A landscape with many valleys, sampled at points; each row gives a point and its height.
A ball rolls from a point to the lowest of its 2 nearest points, and stops where none of them is lower. Distance is the straight distance between rows; heights are no part of it.
(511) height 573: 92	154	81	114	142	133	140	106	87	110	120	100	150	91	141	79	135	80	75	98	124	62	47	84	35	56
(25) height 572: 117	137	93	61	55	85	80	74	82	120	123	128	80	94	90	126	84	90	129	104	137	80	53	33	124	81
(567) height 46: 111	46	81	95	117	102	98	154	124	86	95	117	104	95	144	74	158	54	77	121	125	78	55	78	80	77
(806) height 511: 141	57	95	75	88	74	104	144	128	83	114	131	76	100	102	75	143	81	119	49	107	107	100	63	114	52
(194) height 408: 95	67	95	118	48	86	94	125	136	96	95	115	97	103	102	76	78	71	143	81	75	121	141	100	167	97
(1000) height 491: 91	69	70	114	157	126	117	136	110	79	54	100	75	63	150	85	111	117	64	112	85	117	89	112	77	126
(967) height 585: 110	144	107	95	156	137	118	98	74	111	134	101	120	110	121	108	123	101	68	84	110	90	62	83	13	81
(17) height 432: 105	101	85	119	32	114	116	61	83	116	94	82	134	83	130	121	95	97	77	102	86	92	105	150	133	107
(858) height 366: 123	109	107	62	118	145	124	117	102	86	118	119	79	106	154	93	116	105	95	98	100	86	85	95	68	75
(81) height 722: 89	76	103	107	110	94	88	114	98	101	85	88	102	112	113	88	93	101	79	148	125	91	94	130	104	108
(208) height 809: 87	117	101	86	87	78	41	70	111	140	92	97	47	125	52	120	44	92	146	119	84	131	92	94	110	132
(1020) height 367: 96	85	79	108	41	99	89	100	113	119	66	93	80	90	104	84	56	104	134	88	60	120	138	108	173	129
(43) height 252: 97	69	92	142	97	98	120	126	116	68	137	133	123	101	88	105	157	57	99	87	92	107	102	80	81	106
(493) height 461: 76	123	107	137	80	86	83	78	104	110	108	99	101	107	42	89	64	98	140	115	86	102	140	84	114	133
(478) height 540: 135	120	103	66	57	71	63	76	85	126	120	121	91	98	57	110	84	88	138	73	117	73	92	53	151	98
(857) height 402: 128	92	129	46	118	128	118	114	100	103	96	109	63	146	142	107	107	135	102	80	106	93	73	113	92	73
(15) height 736: 96	83	78	79	119	82	80	146	120	111	65	87	81	105	104	59	63	87	129	144	128	63	106	118	108	92
(544) height 766: 72	78	76	128	75	87	69	129	133	116	34	94	83	84	92	67	52	70	114	103	67	97	118	110	133	149
(181) height 692: 85	72	121	71	132	68	50	120	96	97	64	74	93	124	55	59	89	102	123	106	129	99	118	127	113	113
(302) height 669: 94	103	141	71	121	64	72	85	83	116	55	63	94	132	50	69	88	142	117	105	136	90	99	121	120	99
(994) height 561: 106	61	98	112	146	83	120	118	107	77	63	96	109	57	109	86	135	134	71	55	61	116	111	105	91	139
(3) height 594: 120	133	90	87	86	114	112	84	74	117	105	83	124	103	101	127	114	92	64	100	108	87	74	91	66	90
(425) height 570: 103	126	79	82	86	96	69	65	78	148	84	78	110	105	66	136	84	86	68	111	97	98	64	104	51	100
(161) height 457: 85	88	104	117	68	138	101	61	69	103	89	79	124	110	127	144	95	94	55	116	87	123	84	156	116	101
(922) height 543: 71	127	97	117	85	95	89	64	74	114	91	68	114	110	61	143	90	93	69	118	91	130	95	97	76	125
(200) height 484: 90	143	80	116	93	71	78	95	116	132	92	90	91	96	59	98	49	93	128	128	93	81	108	76	86	129
(351) height 349: 81	67	111	112	82	121	99	73	92	68	113	117	94	132	135	146	92	115	78	107	101	147	122	136	134	82
(214) height 409: 100	111	121	107	84	131	126	74	73	97	134	100	98	128	85	154	128	112	61	57	64	155	96	111	75	98
(476) height 452: 80	124	103	111	98	153	100	64	56	117	97	71	107	117	118	151	82	103	46	92	101	143	93	147	78	110
(1013) height 453: 110	93	105	96	61	86	95	105	117	115	97	108	92	85	70	82	91	88	145	90	98	77	128	91	149	98
(472) height 380: 87	109	112	115	86	143	117	54	75	85	133	105	104	127	111	149	76	125	73	80	73	151	116	123	119	104
(376) height 322: 96	120	87	80	158	149	132	122	116	95	103	108	97	95	154	70	117	106	100	129	127	70	77	90	73	77
(285) height 201: 99	124	133	108	75	60	77	83	85	81	137	116	140	124	50	100	86	95	135	97	132	63	113	64	144	77
(660) height 288: 93	142	71	116	101	115	151	86	100	122	83	86	100	39	108	77	72	135	134	78	64	103	133	95	105	146
(774) height 307: 60	97	122	115	146	101	83	107	90	75	100	101	73	126	92	127	68	145	87	121	99	140	135	127	94	112
(501) height 716: 86	88	100	59	126	73	49	132	111	120	70	96	55	121	75	75	77	84	125	123	132	96	108	97	118	94
(1048) height 265: 101	110	121	110	81	65	60	89	108	98	135	118	87	139	45	106	70	90	143	89	122	108	115	64	133	85
(59) height 243: 79	134	83	118	115	101	140	96	109	102	105	94	105	46	98	98	113	108	107	83	63	119	133	78	74	133
(459) height 678: 118	76	115	63	49	117	87	83	85	105	89	91	83	99	114	112	72	132	106	77	102	126	107	136	152	82
(249) height 671: 114	60	105	82	58	107	65	85	97	90	102	90	111	109	112	123	126	61	83	107	111	108	52	131	110	62
(515) height 707: 104	93	115	70	103	106	84	97	99	112	87	81	89	134	111	103	86	115	102	134	134	77	78	106	101	82
(160) height 664: 105	96	119	84	80	97	77	75	89	113	81	82	76	116	85	86	59	152	128	92	112	115	120	132	151	109
(180) height 433: 86	117	108	117	111	141	124	77	67	94	132	89	122	133	120	134	106	87	44	106	102	114	92	135	58	98
(512) height 610: 106	82	97	124	45	103	133	85	85	92	131	106	156	92	117	122	139	72	80	107	95	77	83	107	117	91
(525) height 306: 83	135	52	104	162	122	118	109	112	103	129	120	107	76	143	72	131	86	100	125	106	80	92	84	37	81
(438) height 342: 100	178	62	88	162	125	109	86	107	117	135	104	116	73	125	66	139	101	111	93	109	67	88	48	35	90
(158) height 598: 90	144	95	111	136	142	135	106	80	96	123	91	120	74	125	101	130	98	70	69	87	124	96	106	30	94
(811) height 372: 92	134	102	130	83	97	113	96	99	86	156	119	131	111	82	121	101	68	105	126	112	82	104	68	93	95
(62) height 706: 102	51	89	126	70	97	94	99	93	96	96	89	125	107	132	100	120	65	73	140	123	103	73	133	112	103
(664) height 798: 99	80	100	64	77	69	39	100	110	122	76	89	52	114	58	102	68	101	140	84	88	137	104	99	118	116
(605) height 400: 104	94	80	128	51	99	103	94	103	105	74	88	108	91	118	95	86	100	100	124	91	77	103	124	148	107
(659) height 443: 149	75	136	21	129	107	106	128	110	86	96	126	70	132	121	94	125	117	105	51	107	103	63	85	86	54
(206) height 254: 109	88	80	79	135	105	116	133	116	83	96	112	99	84	141	51	139	92	110	111	131	56	66	89	80	70
(162) height 294: 89	49	116	131	120	97	106	124	96	64	53	96	106	80	114	85	90	136	90	79	88	110	146	129	167	119
(411) height 454: 110	81	82	80	122	106	113	123	104	115	47	75	85	72	136	82	96	122	70	109	95	103	91	120	84	115
(129) height 343: 59	113	132	115	177	114	97	105	95	74	110	103	91	140	105	101	90	128	79	138	104	117	115	113	54	109
(94) height 499: 123	108	91	97	34	62	83	78	118	121	93	108	90	78	44	96	72	81	155	64	81	97	105	53	135	112
(735) height 414: 105	111	115	85	119	78	65	94	109	101	137	120	76	130	60	143	111	88	110	108	116	117	83	51	62	87
(395) height 494: 146	79	128	63	96	88	110	115	109	94	122	131	76	99	101	104	136	109	113	38	90	103	86	72	82	61
(64) height 522: 75	152	107	115	111	104	112	75	58	133	90	67	121	93	66	136	98	102	59	73	84	146	107	100	41	126
(209) height 595: 100	76	97	97	108	85	93	109	91	101	17	68	92	61	96	101	113	124	79	62	62	110	96	113	102	139
(372) height 245: 90	131	72	117	142	97	107	115	123	73	151	126	111	75	102	71	146	60	115	115	90	80	104	54	44	90
(57) height 354: 94	75	116	83	90	71	65	96	105	91	119	111	82	139	68	129	107	79	100	102	107	119	95	91	95	82
(572) height 444: 122	66	94	88	78	69	81	124	116	94	98	118	83	98	94	92	119	66	106	85	93	112	88	77	92	81
(647) height 413: 108	86	103	82	121	87	83	99	92	110	24	58	103	90	106	85	75	141	77	118	114	84	100	142	112	120
(212) height 100: 98	96	122	97	111	74	94	101	109	66	139	132	119	134	73	84	116	91	121	99	144	67	110	70	120	69
(1033) height 616: 120	106	108	90	63	117	119	86	95	104	131	113	95	110	120	140	97	102	78	93	88	92	87	103	102	79
(663) height 508: 112	132	73	118	79	87	113	83	104	134	85	79	128	70	89	84	80	88	109	112	95	70	97	83	91	110
(597) height 622: 117	83	127	76	87	69	94	83	88	107	51	69	99	71	69	98	99	138	85	55	55	121	112	109	115	130
(432) height 488: 116	116	117	106	97	89	137	101	108	82	129	106	121	90	91	64	110	132	138	92	118	61	124	85	135	82
(906) height 305: 87	57	100	113	102	134	103	110	103	69	79	121	61	122	143	124	73	111	74	118	82	142	117	134	134	101
(601) height 466: 118	112	150	66	110	66	86	71	89	113	110	96	90	111	51	139	119	120	102	69	90	129	92	83	53	97
(61) height 431: 111	131	96	83	84	109	110	87	102	97	138	127	97	106	109	110	82	118	119	130	136	69	92	74	120	68
(1006) height 781: 99	72	93	86	68	69	54	125	120	129	45	82	72	97	59	75	62	74	135	85	69	113	111	112	126	136
(516) height 693: 116	89	102	52	71	120	81	88	97	124	84	85	61	116	130	98	60	126	110	114	129	97	78	126	141	69
(881) height 251: 68	69	103	129	144	122	106	119	105	75	94	112	68	109	129	92	84	110	85	136	89	127	132	131	109	114
(492) height 435: 80	110	104	139	55	87	100	96	104	101	113	96	123	93	87	100	78	95	112	118	80	86	138	109	119	121
(1008) height 752: 90	63	75	113	101	84	80	149	132	106	60	100	71	94	119	50	78	75	119	130	91	86	115	104	117	124
(905) height 165: 100	122	98	117	119	96	121	113	125	84	133	119	93	66	79	80	129	91	115	94	76	93	119	66	70	110
(145) height 500: 96	133	112	79	116	101	100	77	83	134	114	87	80	103	66	154	101	106	85	81	76	138	84	95	40	115
(891) height 371: 66	123	109	117	169	123	124	106	105	68	139	103	116	128	123	96	123	117	83	123	130	98	99	109	57	103
(752) height 403: 95	112	124	102	130	117	126	86	81	77	128	105	130	133	95	114	132	111	73	111	126	89	79	118	72	85
(412) height 553: 105	122	71	137	137	99	137	113	103	100	122	96	167	73	124	69	141	61	99	115	125	54	87	80	52	81
(254) height 460: 124	87	99	87	86	106	122	121	109	88	129	133	88	103	113	87	95	121	125	97	111	78	107	95	122	73
(897) height 363: 99	56	116	105	134	92	73	107	98	85	47	73	97	99	93	85	86	134	85	104	100	105	125	147	142	123
(338) height 581: 109	104	79	125	86	106	142	113	103	93	129	114	150	65	132	97	140	68	88	108	113	55	77	96	99	84
(828) height 527: 94	44	105	112	146	117	124	132	117	68	82	112	91	69	138	86	131	112	76	79	89	126	118	112	102	117
(775) height 212: 108	67	117	125	118	81	106	134	123	56	130	129	119	106	104	74	141	84	118	93	121	82	109	85	109	79
(280) height 357: 92	87	80	134	91	104	121	112	107	86	59	103	97	61	126	87	86	118	93	99	77	92	129	122	134	134
(877) height 404: 90	141	99	113	82	103	85	80	93	92	146	132	105	117	92	140	64	73	110	142	127	76	107	70	126	72
(240) height 639: 121	70	100	103	51	103	99	69	87	99	102	84	140	103	111	137	143	67	67	79	85	110	57	131	109	97
(823) height 328: 76	121	80	157	88	98	131	109	123	68	153	120	131	104	82	114	126	43	102	109	81	114	110	64	82	109
(348) height 530: 104	152	70	127	101	99	129	103	104	121	114	92	148	45	96	76	121	88	98	102	91	69	91	71	59	93
(653) height 648: 114	90	142	70	103	82	87	75	73	104	78	69	97	111	65	100	92	147	96	83	105	114	115	124	119	117
(446) height 325: 109	104	65	108	71	106	116	95	109	136	72	90	69	61	99	71	52	130	132	97	73	94	129	106	130	144

Where does a ball stop that starts at each point below?
(478) | (905)
(994) | (162)
(3) | (57)
(254) | (212)
(476) | (881)
(158) | (881)
(25) | (212)
(395) | (567)
